A landscape with many valleys, sampled at points; each row gives a point and its height.
A ball rolls from a point to whichever of its 2 nearest points has the largest drop for the distance, and stops where none of them is lower. Distance is the straight distance between rows; heights are no part of it.
Q972: [122 160  89 153 158 128  78 102 139 163 138 141 152 121 117  84 159 133
 101 131 146 158  99 173 132 101 137 176  80 122 105 146 178 123 101  96
 102 176  92 130 128 126 105 118 114 123 172 128 125 105 150 122 195 164
  81 130 162 189  97 137  54  99  89 127 162  80 137  60  93 112  99 132
 160 135 177]  height 377
Q255: [153 132 164 137 128  89 169 134 150 122 141 116 109  80 149 125 139 120
 147 134 107 140 192  73  82 101 184  48 175  63 124  90 116 168  59 129
  88  90 148 104  97 122 149 147 135 105 110 125  79  77 115 109  95 132
 147 149 126  97 149 154 119 148 147 142  92 125  95 160 216 127 115 108
 104 117  53]  height 477
Q816: [104 145  89 102 171 111  97  91 114  97  82 130 129  90 165 155 138 131
 150 101 137  95  55 123 200 128  42  81  77 183  79 122 133 120 124  99
 157 144 145 142 142  77 159  91 155  93 162 112 110 180  92  97  90  95
 158  79  90 178 132 124 112 166 141  86 135 122 114  92  77 119 170  79
 200 116 140]  height 713
Q562: [121 120 130 207 138  98 134 144 124  90 197 132 132 137 191 135 156 121
 129 124 152 114 140 129 105 126  96 147 152 119 152  85 133 152 146 138
 113 120 118 105 139 155 197 131 182 164  67 101 124 156  66 214  79  37
 115 140 112 125 155 110 129 155 127 148 171 130 124 189 110 172 132 164
 153 131  80]  height 414
Q130: [151 155 139 147 132 119 114 118 143 135 175 133 152 118 102  81 135 141
 156 146 141 129 121 203  96 142 210 141  93  93 144 130 143 131  72 166
 102 133 124 149 127 127 119 165 115 147 150 147 179  80 165 135 172 149
  81 188 171 126 117 131 130 121 134 158 167  76 121 123 121 148 125 118
  85 174 135]  height 208
Q764: [123  84 149 110 124 109 127 144 119 100 149 131 157 161  77 160 122 151
 139 152 120  75 113 190 159 172 131 179  86 196 159 126 152 116 169 185
 164 140 145 145 152 128  90 108 181 174 174 196 160 143 166 133 120  89
 120 130 158 107 125 101 168 139 112  90 126 116 143 130  77 139 143 131
 127 123 149]  height 324
Q420: [128 143 107 146 170 104  96 102 114 136 136 138 166 143 102 118 152 150
 109 140 151 103  73 166 159 147 123 164  84 157 157 130 168 131 135 119
 135 189 116 129 162 134 115 113 137 142 164 139 140 115 163 144 158 123
  86 133 134 162 112 114  75 127 106 120 144  98 138  59  68 120 111 137
 172 119 155]  height 327
Q843: [138 146 132 137 117 148 124  82 165 123 129 136 121  75 164  67 126 129
 174 130 123 123 126 173  60 105 191  90 129  48  82 120 114 157  60 167
  79  80 131 163 106 107 157 178 121  93 109 120 134  94 157  93 152 164
 123 203 142 110 121  83 113 122 147 138 150  97  72 128 174 139 130  98
 109 159 115]  height 700
Q613: [ 88 170  92 133 139 168  78 108 163 167 120 134 132 121 145  69 127 101
 152 144 146 168 121 170 110  93 160 176  99  88  66 142 158 131  90  97
  97 150 106 134 108 123 102 141  98 108 141  98 118  87 163 102 189 221
  80 135 171 168  84 148  85  69  95 144 160  85 144  60 100 117 124  98
 163 164 180]  height 423
Q235: [144 103 132  99 108 113 172 100 175 144 105 121 103  68 148 108 107 138
 125  98  59 168 166  97  85 102 136  78 154  70  73 119 105 179  68 125
  65  84 121 162  83 109 135 179  97  66  95 136 105 116 151  82 163 163
 136 166 105 102  93 121 132 125 141  99  61 107  94 103 197 121  86 142
 127 164 130]  height 568
Q289: [155 186 151 140 159 124 142  66 156 148 133 134 119  79 124 100 168 136
 127 118  90 151 113 144 115  82 174  53  78  77 108 149 137 102  27 114
 103 120 126 144  86 109 181 132 109  94 149 144 109  91 158  92 175 139
 141 160 151 161 124 110  96 107 154 139 157  75  97  92 156 118 153  85
 145 130  93]  height 632
Q126: [118 153 161 145 120  85 135 148 105 110 107  71 132 134  56 157 163 125
 157 145 144 122 159 112 112 145 160 119 110 115 175 162 142 129 130 160
 200 150 116 103 158 122  88  53 132 189 170 125 133 126 137 115 119 110
 134 127 154 129 196 178 141 148 181 153 175 114 141  85 134 167 189  90
  76 127 117]  height 360
Q654: [150 137 106 112 138 166 109 107 143 149 118 133 134 142 111 106 124 134
  98 140 113 167 128 120 140 123 125 147 113 128  96 128 119 133 133  93
 134 144 130 125 137 140 114 152  90 106 107 117 118 124 141 108 153 189
  98 111 137 141  87 133 117 101 109 134 112 158 143  88 116 116  93 120
 150 134 170]  height 376
Q919: [103  84 105 148 118 125 161 143 131 118 159 131 158 130 148 108  97 131
 133 133 111  88 166 167  82 180 122 144 158 131 128  99  96 156 160 127
 104  83 160 128 177 136 149 142 136 134 103 132 165 139 103 162  92  96
 126 172 145  92 131 118 183 159 137 129 131 146 121 167 131 172 131 153
 115 169 114]  height 285
Q821: [190 132 167 177 137  87 146 138  94 112 148 145 125 156  96 126 182 127
 128 129 121 137 142  60 101 130 166 104 124 126 227 113 179  88  91 134
 107 137 131  81 126 159 172 101 157 174 134 118 120 145 112 178 119  43
 106 137 145 142 163 103 130 128 163 176 137 126 114 172 147 163 132 130
 113  88  53]  height 385
Q991: [ 42 112  82 119 131 121 123 170 107  90 164  61 102 117 105 114 104 140
 170 140 173  82 141 182  77 141 117 175 129 135  92 101 114 173 151 148
 163 147 162 129 140 130 127  97 133 143 100  75 165 143  92 109  82 139
 117 184 124  90 187 179 133 165 143 104 191 133 137 108 125 175 182  83
 130 134 154]  height 284
Q567: [139 159 177 114 104 133 118 140 105 109  92 116 129 154  38 136 116 152
 112 154 113 144 138 158 131 134 183 109 107 143 162 159 134 151 141 170
 165 150 145 138 159 133  53 102 141 145 164 197 162 128 162  95 163 156
 147 115 154 106 140 152 146 115 124 149 103  94 134  70 124 123 122 116
  72 163 139]  height 419
Q191: [103 151  59 117 138 188  81 109 131 149 134 113 108 120 161  82 124 125
 137 130 135 169 130 149 118  96 129 158 121 104  64 132 151 148 113  81
 111 125 131 142 119 120 136 155  98 102  99  75 130 114 117  84 171 220
 101 110 135 157  87 173 102  96 102 124 141 140 140  50 109 144 106  86
 174 159 190]  height 431
Q104: [107  59 100  85 112 123 146 104 130 112 105 120 170 115 134 114  83 121
 131 120 122  68 121 144 115 158 109  91 167 154 114 115  85 140 167 139
 114  84 135 172 149 113 108 116 130  97 137 140 141 139 124 107 112 116
 179 150  96 105  85 129 196 141 156  76  80  98 117 135 142 144 127 125
 127 152 156]  height 557
Q934: [154 137 133  76 152 146 144 105 160 141 106 143  80 121  94 120 123 157
 114 129  61 221 162 125 134  62 138 114 125  82 114 147 102 106  87  97
 130 140 110 116  84 118 165 147  66 107 142 120  91 133 152  78 203 195
 118  91 166 148 113 140 118  91  76 170 101 124 141  77 154 137  71 112
 102 128 166]  height 510
Q740: [175 175 169 158 165 104 175  87 121 112 145 143 111  95 135 122 158 110
 159 134 100 136 163  85  97  81 181  42 151  44 137 103 119 142  28 133
  92 119 148 103  63 116 178 133 138  96 141 131  83  83 115 100 121 116
 148 137 141 150 151 140 115 124 153 134 134 119  98 151 196 124 129  96
 123 113  59]  height 519
Q679: [ 95 130 100  76 125 141 115 113 133  84  80  94 104 116 123 205 123 108
 153 127 164 118  76 135 198 109  57 114 121 166 101 163 150 145 162 133
 209 176 172 115 130  89 113  79 124 125 155 120 109 167 134  40  86 139
 151  80 115 175 133 178 118 123 141  85 125 149 142  97 100  96 162 103
 162 103 133]  height 330
Q78: [101 129  91  96 117 170  97 133 124 103 122  71 110 132 120 128  98 126
 155 143 148 129 134 117 125 130 105 145 135 134  90 126 131 160 157 131
 177 141 146 137 166 135  93 117 105 127  84  94 130 125  93  94  93 182
 142 126  96 119 142 174 119 127 132 129 145 154 142  96 116 145 147 102
 149 128 162]  height 279
Q522: [143 143 121 169 166  97 108 138  98 152 146 129 138 180 106  99 178 146
 107 140 144 109  75 139 149 152 161 178  75 149 215 135 181 110 143 143
 121 181  97 114 165 127 112  96 161 166 180 150 161 142 160 166 170  98
  71 141 142 162 132  98  91 130  95 141 166  90 144 116  86 159 103 153
 147 104 151]  height 280
Q780: [133 107 151  64  96 141 145 131 141 195  77 180 139 150 127 127 108 128
  88  65  86 141 151  90 135 141 101 154 169 154 118 142  91 101 135 102
 100  74 119 179  90 128  98 165 103  95 163 180 141 141 164 138 179 156
 163  91 101 107  62  90 143  98 115 107  76 127 140 150 142  76 106 169
 121 128 116]  height 534
Q520: [132  89 118 113  85 113 177 159 136  98 135 130 136 112 157 107 100 131
 132 120  99  99 190 158  69 155 150  97 192 103 122 114 103 164 119 147
 101  86 163 133 158 140 123 145 125 119 105 136 144 116 103 144 108 104
 134 201 151  84 154 115 184 170 160 131  90 116 106 173 180 170 125 147
  93 178 108]  height 341
Q841: [143 125 120  69 120 161 130 108 135 129  63 141 112 148 114 166 125 129
 119 122 130 163 120 115 202 125  96 120 138 150  98 169 129 103 166  80
 177 145 125 114 104 101 151  99 123 119 171 127  89 155 139  83 137 152
 160  48 109 164 104 136 108 110 105 119 123 168 149 121 117  99 116 120
 148  80 154]  height 464
Q879: [182 158 138 202 144  94 114 140 111 126 166 172 127 138 133  81 175 133
  84 118 132 136  93 112 118 110 150 155  83 114 247 125 177  86  97 114
  89 156 100 108 145 147 175 107 169 176 130 108 165 136 108 173 161  44
  67 143 116 162 144  79  90 134 125 142 163  94 112 147 103 166  87 158
 168  80 104]  height 169
Q137: [152 171 146 138 115 151 146 179 116 111  68  77  69 195  85 183 140 117
 132 156 146 191 159 100 144 124 127 137 153 142 133 184 147 140 169 147
 177 211  97  84 145 117  83  28  91 176 151 122 101 120 143  93 129 185
 111  79 145 172 186 175 123 125 163 136 167 168 182  83 123 110 163 136
  93 121 114]  height 492
Q354: [ 99 105  83  92 125 136  57 116 130 118 111 140 135 110  92 148 102 113
 145 141 134  86  53 188 172 125  75 143  74 169  92 165 185 136 175 155
 167 151 155 166 145 113  79 134 156 124 136 160 139 141 172  77 128 156
 143 104 117 146 106 136 153 114  88  65  91 122 134 100  62  72 121 111
 184 115 180]  height 207
Q847: [ 76 105  77 132 166 107 102 126 134  87 140 111 138  96 152 113 123 144
 163 146 129  51  80 177 156 156  80 138  75 153  83 119 138 161 149 142
 156 156 156 156 141  89 142 115 153 112 148 114 134 150 109 127  96 111
 131 141 101 124 142 146 126 165 129  80 145  99 122 100  87 165 165  81
 175 134 173]  height 642
Q632: [154 125 130  71 148 124 149 108 161 166 100 156  89 121 124 119 123 151
  74 132  71 198 154  94 154 114 115 137 127  96 121 147 101  83 115  74
 101 121 103 144  69 133 158 158  76 101 126 110  98 143 147 103 186 146
 119  65 125 142 116 116 103  95  69 157  72 156 138 113 142  97  68 150
 126  90 146]  height 449
Q278: [126 135 146 110 115 156  89 102 136 132 136 118 167 122  75  88 105 149
 145 161 140 116 115 215 116 132 192 136 110 122 116 137 116 167  84 163
 119 129 141 162 141 125  90 149 112 118 145 162 169  80 158 113 172 185
 105 169 160  98 117 142 134 116 120 144 122  74 130  86 112 142 133  90
  94 168 158]  height 257
Q95: [152  92 105  59  99 164 123 123 150 152  55 158 119 135 114 153  94 112
 109 114 109 152 132 111 182 122  88 111 156 165  99 157  94 112 162  86
 148 107 125 157  73 131 108 119 108  80 165 132 124 152 151  71 139 162
 173  65 102 131  64 128 162 102 115 109  69 163 151 135 145  81  87 115
 158 116 164]  height 521
Q555: [137 127 143 154 145 136 143 140 103 101 154  89  94  84 174 132 137 103
 156 139 140 171 188  69  58 118 163  67 176  58 110  83  76 167  78 110
 104 115 137  98  93 138 137 152 125 103  74  99  81  78  98  86  95 139
 159 118 136 113 133 169 124 124 141 146 106 174  88 171 209 117  95  89
 104 112  97]  height 499
Q199: [109 138 141 116 124 120 149 133 113 101 119 102 141 139  82 168 126 131
 143 145 144 115 118 117 153 149 106 116 107 147 158 138 125 122 141 154
 206 158 149 114 167 127 111  63 134 159 168 122 112 135 127 110  87 100
 158 128 126 139 171 157 132 140 165 130 142 128 115 109 117 141 182 103
 113 114 127]  height 286
Q554: [135 135 168  90 105 129 151 135 117  81 116 124 143 126  68 122 109 150
 125 150 124 110 158 132 139 143 165 104 131 140 132 141  86 139 115 153
 141 137 158 136 160 147  87 121 120 116 142 160 143 119 133 113 126 146
 147 155 147 104 139 155 157 124 146 146  87  88 125 104 165 157 137  93
  77 171 148]  height 466
Q968: [126 123 143 103 101 149  82 113 140 102 102 119 138 101  57  85  99 140
 126 161 130 126 107 206 109 105 174 121 102 136 107 154 115 167 111 141
 142 131 150 193 121 141  71 133 106  95 138 159 149 118 165  55 176 223
 124 140 136 109  94 140 158 108 110 101  88  71 126  70 119 121 120  66
 115 160 170]  height 308
Q833: [119  90 148  70  56 132 167 139 110  96 115 158 164 124  96 129  89 133
 118 127 128 107 146 119 143 163 137  88 189 152 132 119  63 126 148 144
 130  99 145 149 150 153  79 123 128 108 136 156 131 112 107 113 105 131
 180 158 124  88 112 131 184 148 152 112  64  90 111 152 174 146 149 115
 100 164 135]  height 511
Q329: [143 143 130 177 163 114 132  99 153 151 167 144 125 105 180 104 147 113
 139 117 141 161 133 115  95 112 160 117 127  65  96 101 130 146  87 130
  97  98 118 110 116 134 157 184 112 117  75 110 130  98 113 156 119 117
 109 154 129 139 134 111 112 126 110 115 118 137  90 140 138 110  70 144
 118 131 107]  height 407
Q980: [150 176 142 165 148 129 107 118 110 150 143 151 121 152 109 111 164 145
  90 128 131 176  99 103 146 109 127 162 110 115 157 138 153  89 135  97
 113 163 100  80 133 150 133 129 126 128 114 119 129 136 114 153 146 120
  87 107 137 178 116 111  77 109  88 158 138 137 152  97 116 126  94 158
 145  90 136]  height 275
Q208: [ 94  92 121  97 105 170 117 134 121 115 115 106 125 146 117 205  94 111
 141 142 168  98 103 105 194 148  76 134 148 198 132 145 116 119 191 153
 180 149 124 110 130 131 105  92 145 130 143 117 138 147 134 109  72 119
 172  99  97 123 144 138 139 134 146  91 133 176 144 163 113 107 155 155
 130 116 144]  height 248
Q127: [106 120  84 117 162 121 125  82 118 113 101 119 143  74 146 131 122 122
 152 124 129  72  66 122 155 149  71  92  94 137  92 107 131 129 123 114
 136 122 142 155 140  94 157  97 137 107 141 104 106 147  89 103  87 100
 157 136  87 141 125 119 137 170 147  93 145 107  94  93  82 152 156  93
 194 129 160]  height 678
Q602: [130  99 160 103  77 103 167 157 132 117 137 163 148 139 148 131 127 140
 129 111  94 127 189  93 112 150 150 117 179  97 162 114 105 145 104 147
  97  94 153 125 147 141 110 157 128 136 113 151 128 100 121 170 118 115
 138 180 146  74 140 119 154 145 141 161  75 110 102 184 195 152 135 160
  80 157  81]  height 389
Q608: [ 86  63  82 114 118 131 116 110 123  84 120 107 141 114 121 117  89 129
 146 138 123  50 105 198 102 158 115 129 130 155  94 106 109 163 171 154
 150 118 173 180 164 104 124 117 140 109 127 130 149 163 108 102  83 132
 158 150 107 104 116 139 174 149 134  74 108 118 135 120  96 139 138 109
 157 147 186]  height 600
Q111: [113  97 123 130 127 139 141 161 121 125 167 147 146 161 122 135 104 151
 129 154 145  75 152 200 137 190 116 191 105 187 151 105 136 124 171 154
 148 135 141 129 157 140 119 130 158 157 137 164 182 152 131 174  99  80
 103 132 163 111 142  96 160 144 121 113 151 122 166 159 105 159 134 162
 115 136 139]  height 278
Q367: [151 155 126 135 137 119 165  58 180 152 134 143 108  62 178 106 153 132
 121 111  90 140 127 146  87  79 178  45  97  50  69 128 129 142  31 149
  77 111 116 158  74 111 178 175 105 104 109 148 122 105 159  74 159 142
 134 185 117 117 131  97  81 120 141 106 153 102  71 120 174 119 127 129
 147 144 101]  height 668
Q655: [145  99 126 106 132 114 173 111 159 168  97 146  99 103 152 106 102 134
  89 104  76 181 147  89 119 112 109 114 152  80  87 112  99 129  97  79
  85  84 112 168  87 128 147 171  93  79 100 129 109 127 140 109 174 145
 141 104 109 145  85 115 123 111 110 119  70 145 123 118 139  91  73 157
 135 138 117]  height 512
Q759: [164 128 113 194 141 109 151 137 135  99 183 132 152 116 175  98 163 122
 139 134  87  85 145 183  98 132 154 124 100  86 122  95 154 154  93 125
 104 130 147 114 139 133 213 132 154 161  96 128 143 129 121 183  95  47
  64 183 146 110 171  94 148 170 121 114 188  90 106 178 128 182 149 129
 130 145  90]  height 310
Q429: [126 118 165  96 115 140 162 127 119 125 104 138 145 155 117 167 112 129
 136 133 135 112 122  95 165 156 110 120 128 182 148 126 124  96 167 134
 178 126 139 110 148 126 113  97 149 138 155 146 111 142 127 137 104 115
 166 115 118 127 134 118 127 128 144 125 115 152 125 133 124 107 151 138
 115 105 131]  height 225
Q928: [139 115 151  93 121 136 149 120 144 172 107 184 147 166 132 133 108 141
  79  87  95 120 112 113 132 164 123 141 123 170 153 137 104  89 124 129
 104  90 137 155 119 146 110 159 125 113 164 190 141 150 153 177 175 118
 140 144 118 104 100  80 131 106 144 128 101 110 115 164 119  82 109 171
 112 134 105]  height 497
Q88: [158 162 171 167 118 101 152 171  94 136  87  86 112 177  60 146 164 129
 128 155 130 146 155  78 133 126 167 123 106 124 170 170 171 106 149 146
 182 173  94  77 155 129  87  51 112 179 173 156 118 131 139 106 137 140
 131  86 165 149 166 168 124 133 163 177 156 142 151  83 140 142 172 115
  77 133 117]  height 426
Q269: [174 149 144 131 131 111 147 106 154 162 163 166 129 130  94  88 173 150
 118 118  93 141 116 160 108 127 200 118  72 104 146 134 134 115  52 174
  94 128 135 144 142 131 145 162 111 144 138 171 153 111 177 151 187 107
 101 193 148 114 141  88 121 128 135 140 154  70  98 109 121 147  93 150
 108 145 107]  height 156
Q277: [139 132 174 114 112  99 179 154 132 129 122 155 121 111 142 129 129 132
 120 107  78 148 173  58 107 109 165  93 174  81 147 109  94 149  90 133
  93  98 130 116 111 151 113 168 125  96 103 142  96  92 139 151 132 133
 144 154 130  98 143 125 135 127 122 152  68 148 107 153 214 119  99 145
  84 127  65]  height 430
Q87: [140 148 127 152 146 157 123 128 114 166 137 146 122 138 138 112 132 138
 101 134 130 166 123  88 137 120 110 151 136 137 110 107 122 115 140  83
 124 126 103 102 118 150 144 181 106 122  77 104 115 139 102 156 128 135
 106  90 112 145 104 114  96 111  88 145 117 180 153 109 103 102 102 155
 146 121 133]  height 326
Q809: [152 147 128 163 145 133 130 110 144 120 190 130 156 107 134  89 149 116
 173 151 142  86 134 196  91 130 193 114  96  67 128 109 156 122  69 155
  97 112 138 144 138 122 182 158 140 130 122 130 167 103 148 141 131  90
  80 206 156 126 160 120 122 144 152 141 178  88 108 151 141 170 139 107
 116 150 102]  height 258
Q271: [143 168 137 196 151  94  93 144 120 162 152 175 114 137 123  79 175 129
  83 127 152 133  82 113 125  92 135 183  99 132 209 134 182  93 122 105
 113 174  89  78 145 138 128  99 158 151 128 118 163 149 133 174 149  94
  80 126 138 178 132  91  51 111  95 150 151 104 138  98 104 136  91 169
 167  99 138]  height 226
Q286: [163 145 161 174 129 112 138 123  84 114 148 129 114 138 109 131 159 138
 110 144 148 149 126  71 118 132 150 134 121 123 161 111 163 108 116 120
 113 125 131  80 152 161 149 117 143 149 125 105  99 137 110 165  90  77
 111 123 140 132 165 137 113 135 140 171 145 139 115 150 139 148 144 147
 119 100  96]  height 340
Q67: [ 63 110  71 159 152 123 104 170 136 115 173  98 117 138 192 149 132 148
 153 128 174  97  99 175 150 141  55 170 148 179 131 103 115 141 211 132
 168 141  99 134 130 102 133 131 144 152  85  64 157 150  71 198  89  96
 119 108  88 114 144 144 124 153 129 134 164 154 173 160  69 137 148 155
 166 158 155]  height 444
Q179: [125 120 130 175 146 115 127 130  92 175 118 136 133 105 196 155 133 102
 112  87 169 138 110  72 138 124  74 103 168 148 153 111 133 101 143  90
  83  83 105 123  88 114 185 132 146 106  85 103  97 167  83 186 106  77
 144  84  78 128 109  97 115 140 105 137 132 168 118 178  93  90 150 167
 150  90 101]  height 366
Q617: [149 139 120 178 145 107 151 143 122  87 185 121 130 115 162 135 152 134
 136 125 123  88 125 148 117 134 114 137 105 124 163  82 148 133 124 116
 126 122 132 106 138 148 214 109 164 166 126  95 127 149  81 184  75  34
  82 162 130 135 183 130 131 166 157 149 191 105 120 163 109 186 181 126
 153 119  98]  height 362
Q2: [ 95 133 104 122 124 118  60 109 131 105 123  99 153 119  65 121 119 116
 140 155 145 105  67 209 144 122 134 158  76 151  94 171 201 149 143 161
 164 175 149 160 156 123  62 121 128 142 142 169 110 112 183  65 164 194
 117 133 149 147 131 149 133 121  78  80 101  82 136  60  68 113 122  97
 138 130 161]  height 265
Q493: [126 125 178 123  99 108 139 175 129 197 110 157 120 131 188 135 128  88
 105  75 109 158 157  63 132 133 130 153 179 114 144 129  89  99 143  84
  78  69 117 125  81 136 123 167 116  92 109 130 106 128 120 170 150 121
 156  80 112 102  69 114 128 122 109 123  80 184 135 205 159  75 122 165
  95  84  59]  height 243
Q309: [101  71 121 103  54 166 113 162 115 148 132 124 175 155 150 164  82 100
 115  97 144  89 164  86 157 162 102 139 189 181 131 134 101 113 206 138
 112  79 103 119 136 112  88 120 113 127 129 113 135 136 128 147  84 137
 177 108 118  68 104 130 155 133 143 110 115 181 142 192 153 107 140 155
  99 148 126]  height 99
Q98: [141 135 138 153 125 132 123 129 157 142 169 119  95 122 184 107 134 121
 128 127 113 184 180  95  81 104 159 118 149  46 102  90  98 160  99 126
  90 110 115 109 104 138 113 193  98 111  51 115 112  92 127 110 124 159
 102 135 137 101 115 125 126 102 110 135  92 166 111 132 176 108  46 150
  73 141 124]  height 453
Q638: [133 108 144 123 117 140 147 151 120 164 135 163 158 172 153 135 119 115
 113  95 114 122 128  97 128 167 149 154 124 165 196 128 123  66 145 130
 107  95 128 118 134 157 117 137 148 146 145 165 130 150 136 205 151  92
 121 129 128 111 119  62 123 103 127 157 123 122 135 206 121 126 127 180
  98 100 107]  height 465
Q202: [127 113 145 137 136 122 133 142 108 183 105 133 147 116 210 135 131  94
 117  90 140 133 136  84 146 143  97 136 187 158 139 111 127  98 167  87
  82  53  99 131 103 115 163 146 101 111 100 128 118 152 114 165 111 109
 157  78  98  95  72 101 132 136 106 106 120 187 131 180 107  79 112 164
 116 114 104]  height 309
Q28: [139  96 139  56  81 138 130 119 125 151  54 172 150 141 109 147  92 120
  99  68 115 114 140  94 151 112  91 113 162 175 109 157  89  97 156 103
 111  71 100 169  86 125  83 128 118  70 187 169 120 143 170 108 134 166
 166  71  94 110  56 130 137  96 124  66  59 116 137 155 180  88  99 124
 135 129 140]  height 565
Q118: [168 146 138 119 141 111 144 112 130 141 115 150 151 157  81 120 162 147
 103 129 102 121 113 150 134 158 160 106  70 146 168 133 134  97  79 139
 120 135 145 149 151 145 134 124 129 125 163 174 138 129 169 149 166 108
 124 169 134 131 122  89 135 135 144 141 136  90 110  93 112 128 113 135
 111 131 120]  height 106
Q815: [106  99 156  98  75 123 156 159 108 127 116 145 136 141 157 139 102 103
 113 109 120 123 165  60 133 154 121 138 195 144 132 120  72 112 157 101
 105  65 107 111 132 135  96 148 106 107 106 129 110 114 123 151 109 151
 170 120 113  86 101 134 159 128 128 141  77 175 122 179 169 100 131 141
 101 122  93]  height 170
Q422: [ 59  82  60 125 127 131 109 171 136 100 156  65 100 147 135 143  85 135
 167 137 164  83 119 180 109 157  49 167 153 175  93 111 109 175 203 146
 182 157 146 130 139 118 108 120 157 151  94  74 177 150  88 159  81 120
 130 130  98 112 169 157 145 153 144 115 155 160 148 134 110 150 169 121
 143 137 167]  height 373
Q545: [157 124 147 147 118 104 155 155 109 148 151 162 155 176 132 133 167 129
 108 125 107 130 118 106 116 170 152 133 107 147 229 132 149  61 118 127
 118 126 134  96 136 170 163 103 166 180 151 144 140 161 130 190 139  54
 124 135 132 124 144  62 140 134 151 169 148 114 115 208 108 161 125 160
 112  84  84]  height 429
Q3: [ 95 117 104 126 125 136 131 144 112  97 158  85 134 133  99 110  96 144
 139 157 157 117 144 151 109 154 137 166 118 125 112 123 124 153 143 154
 173 150 144 123 156 148 112 107 128 140 108 102 152 110  99 131  89 159
 111 154 140 105 168 164 132 145 134 143 155 123 133 118 115 166 164  93
 129 154 159]  height 209
Q933: [163 184 165 164 163 134 115  82 145 147 155 139 109  95 124  94 152 118
 145 127 102 181 138 129  95  58 173  98 110  44  98 148 123 108  53 112
  87 130 101 113  78 106 156 159 121 113 150 104 105  87 130  85 175 131
 105 150 169 179 108 117 105  98 112 158 150  95 116 101 160 117 126  91
 125 122 104]  height 601
Q965: [115 167 119 150 135 141 130 168 110 120 104  46  82 140  96 158 139  95
 154 144 175 157 146 116 112  92 134 157 117 115 115 169 153 138 139 144
 162 216 100 105 146 133  84  55 103 173 129 109 113  91 124 115 137 192
 111 106 158 145 194 193 135 129 173 148 197 129 168  90 146 138 200  97
 126 119 162]  height 559
Q742: [ 93 110 104 105 143 128  79 113 141  99  89 111 119 112 128 195 122 102
 151 117 141  97  45 150 204 113  61 134  87 186 115 150 173 125 176 146
 205 159 153 137 124  88 105 121 160 122 158 154 131 161 157  68 104 122
 143  84 108 173 125 140 129 124 107  60 115 140 132 120  76  96 138 124
 185 100 140]  height 266
Q379: [106  90  91  98  75 171  82 140 134 137 101 114 153 145 136 179  67 105
 136 124 161  93 128 111 168 150  79 132 166 187 107 141 124 126 215 132
 143 105 115 145 116 115  89 126 114 109 129 121 149 155 118 107  76 133
 181  79  72  92 109 133 169 130 136  78 123 179 152 162 117  87 118 148
 158 142 168]  height 176
Q768: [149 156 168 155 133 129 151 126 105 115 142 109 120 136 103 141 153 144
 110 135 129 174 155  67 101 105 138 126 145 106 127 124 121 121 119 128
 135 128 119  82 131 154 126 138 123 140  98 111  93 117 107 136 100 123
 130 125 153 130 144 161 113 100 138 196 119 179 127 146 169 121 133 129
  99 108  92]  height 388
Q656: [137 158 112 116 191 101 119  86 116 125  98 151 122 118 134 143 153 136
 111 104 149 114  57 115 192 136  67  97  60 156 139 145 138 100 111  81
 150 144 126 135 130 108 175 101 153 121 178 120 100 167 109 135 131  88
 127  87 108 187 116  98  89 149 119 128 146 118 118  75  88 109 159 109
 175  96 122]  height 748
Q556: [104 117 101 136 170 115 112 122 101 130 119 134 139 109 181 201 135 105
 140  84 178  94  80 106 179 121  60 110 142 213 147 120 130 105 166 119
 128 105 118 122 102 103 164 112 142 124 140  86 115 177  96 182  87  98
 149  76  78 117 124 106 103 143 148 116 143 167 126 182  86 119 154 158
 149 120 124]  height 427
Q737: [143 153 147 107 152 161 137 106 166 151 121 145  85  95 110  91 114 131
 151 146  88 205 154 129  97  25 143  91 140  43  79 139 106 131  69 109
 108 137 108 138  65 111 162 153  99 114 138 111  85  90 149  64 182 195
 116 130 175 152 101 145 128  90  92 180 128 121 134  96 164 141 113  99
 105 126 145]  height 558
Q351: [138 156 100  85 124 171  95 151 135 105  82 113  78 154 121 199 133 129
 136 151 148 169 115 115 214 119  66 127 153 174 113 181 162 125 196 102
 174 186 123 103 113  92 123  68 125 141 145 118 101 148 129  85 130 156
 142  63 110 190 131 173 101 123 129 113 141 185 187 111 112 100 151 138
 166  86 143]  height 406
Q765: [ 77 155 123 123 117 161 112 165 106 107 114  41  68 138  96 140 105  84
 157 137 193 136 150 128  83 107 148 169 141 109  89 148 127 164 116 134
 160 176 125 115 137 131  96  89 104 181 104  79 123  85  88  87 136 206
 129 151 123 107 190 192 148 130 176 135 212 133 150  93 154 145 211  58
 116 122 159]  height 619
Q542: [ 97 123 122 202 140 114 105 152 128 117 177 134 119 135 184 140 162 148
 121 136 173 110 114 135 135 116  79 174 161 142 145  96 117 136 192 124
 136 127 105 112 153 132 170 155 158 153  53  64 163 155  80 215  95  78
 105 112 111 126 126 125 114 145 115 163 154 150 160 159  88 158 128 178
 162 131 114]  height 463
Q249: [135 124 173  96 105 128 118 135 117 131 127 160 151 171  54 143 105 169
 112 154 107 107 111 183 140 157 157 144 102 172 147 136 131 113 172 171
 142 138 156 159 160 153  61 146 153 149 155 203 156 119 167 129 159 139
 136 127 139 139 110 116 160 117 109 101  84 104 148 101  83 104  97 136
  94 144 154]  height 370
Q675: [ 85  82 104 133 111 150 118 151 124 127 158 126 158 157 162 133  91 145
 126 141 133  83 153 155 126 175  93 189 164 168 127  98  97 126 192 145
 152 118 130 145 167 130 120 154 151 147  95 134 175 141 104 179  88 103
 137 136 138  94 129 118 166 147 118 113 131 157 152 166 114 137 128 176
 122 161 154]  height 227
Q874: [132 119 154 167 105 145 136 151 128 116 162 102 107 128 170 119 128 125
 118 142 134 173 194  62  85 116 137 126 188  78 118  95 103 157 118 127
 109 117 125  79 110 170 125 170 112 129  56  95  97  88 104 130  92 126
 142 110 132 111 147 162 132 117 128 164  98 201 120 167 177 110  94 132
  83 120  87]  height 443
Q971: [168 127 120 172 146  94 151 115 147 136 154 147 148 121 192 101 150 112
 105 123 107 128 132 134  94 125 144  96 134  78 134 115 152 133  84 139
  83 113 134 129 139 151 189 149 130 148 105 137 120 133 112 179 119  56
 110 166 107 112 154  74 131 152 125 111 137 109  94 189 124 126 103 161
 133 113  74]  height 358

For each start below, name the point where the ball stops.
Q28 | Q354
Q965 | Q429
Q191 | Q879
Q367 | Q632
Q613 | Q879
Q780 | Q286
Q656 | Q675
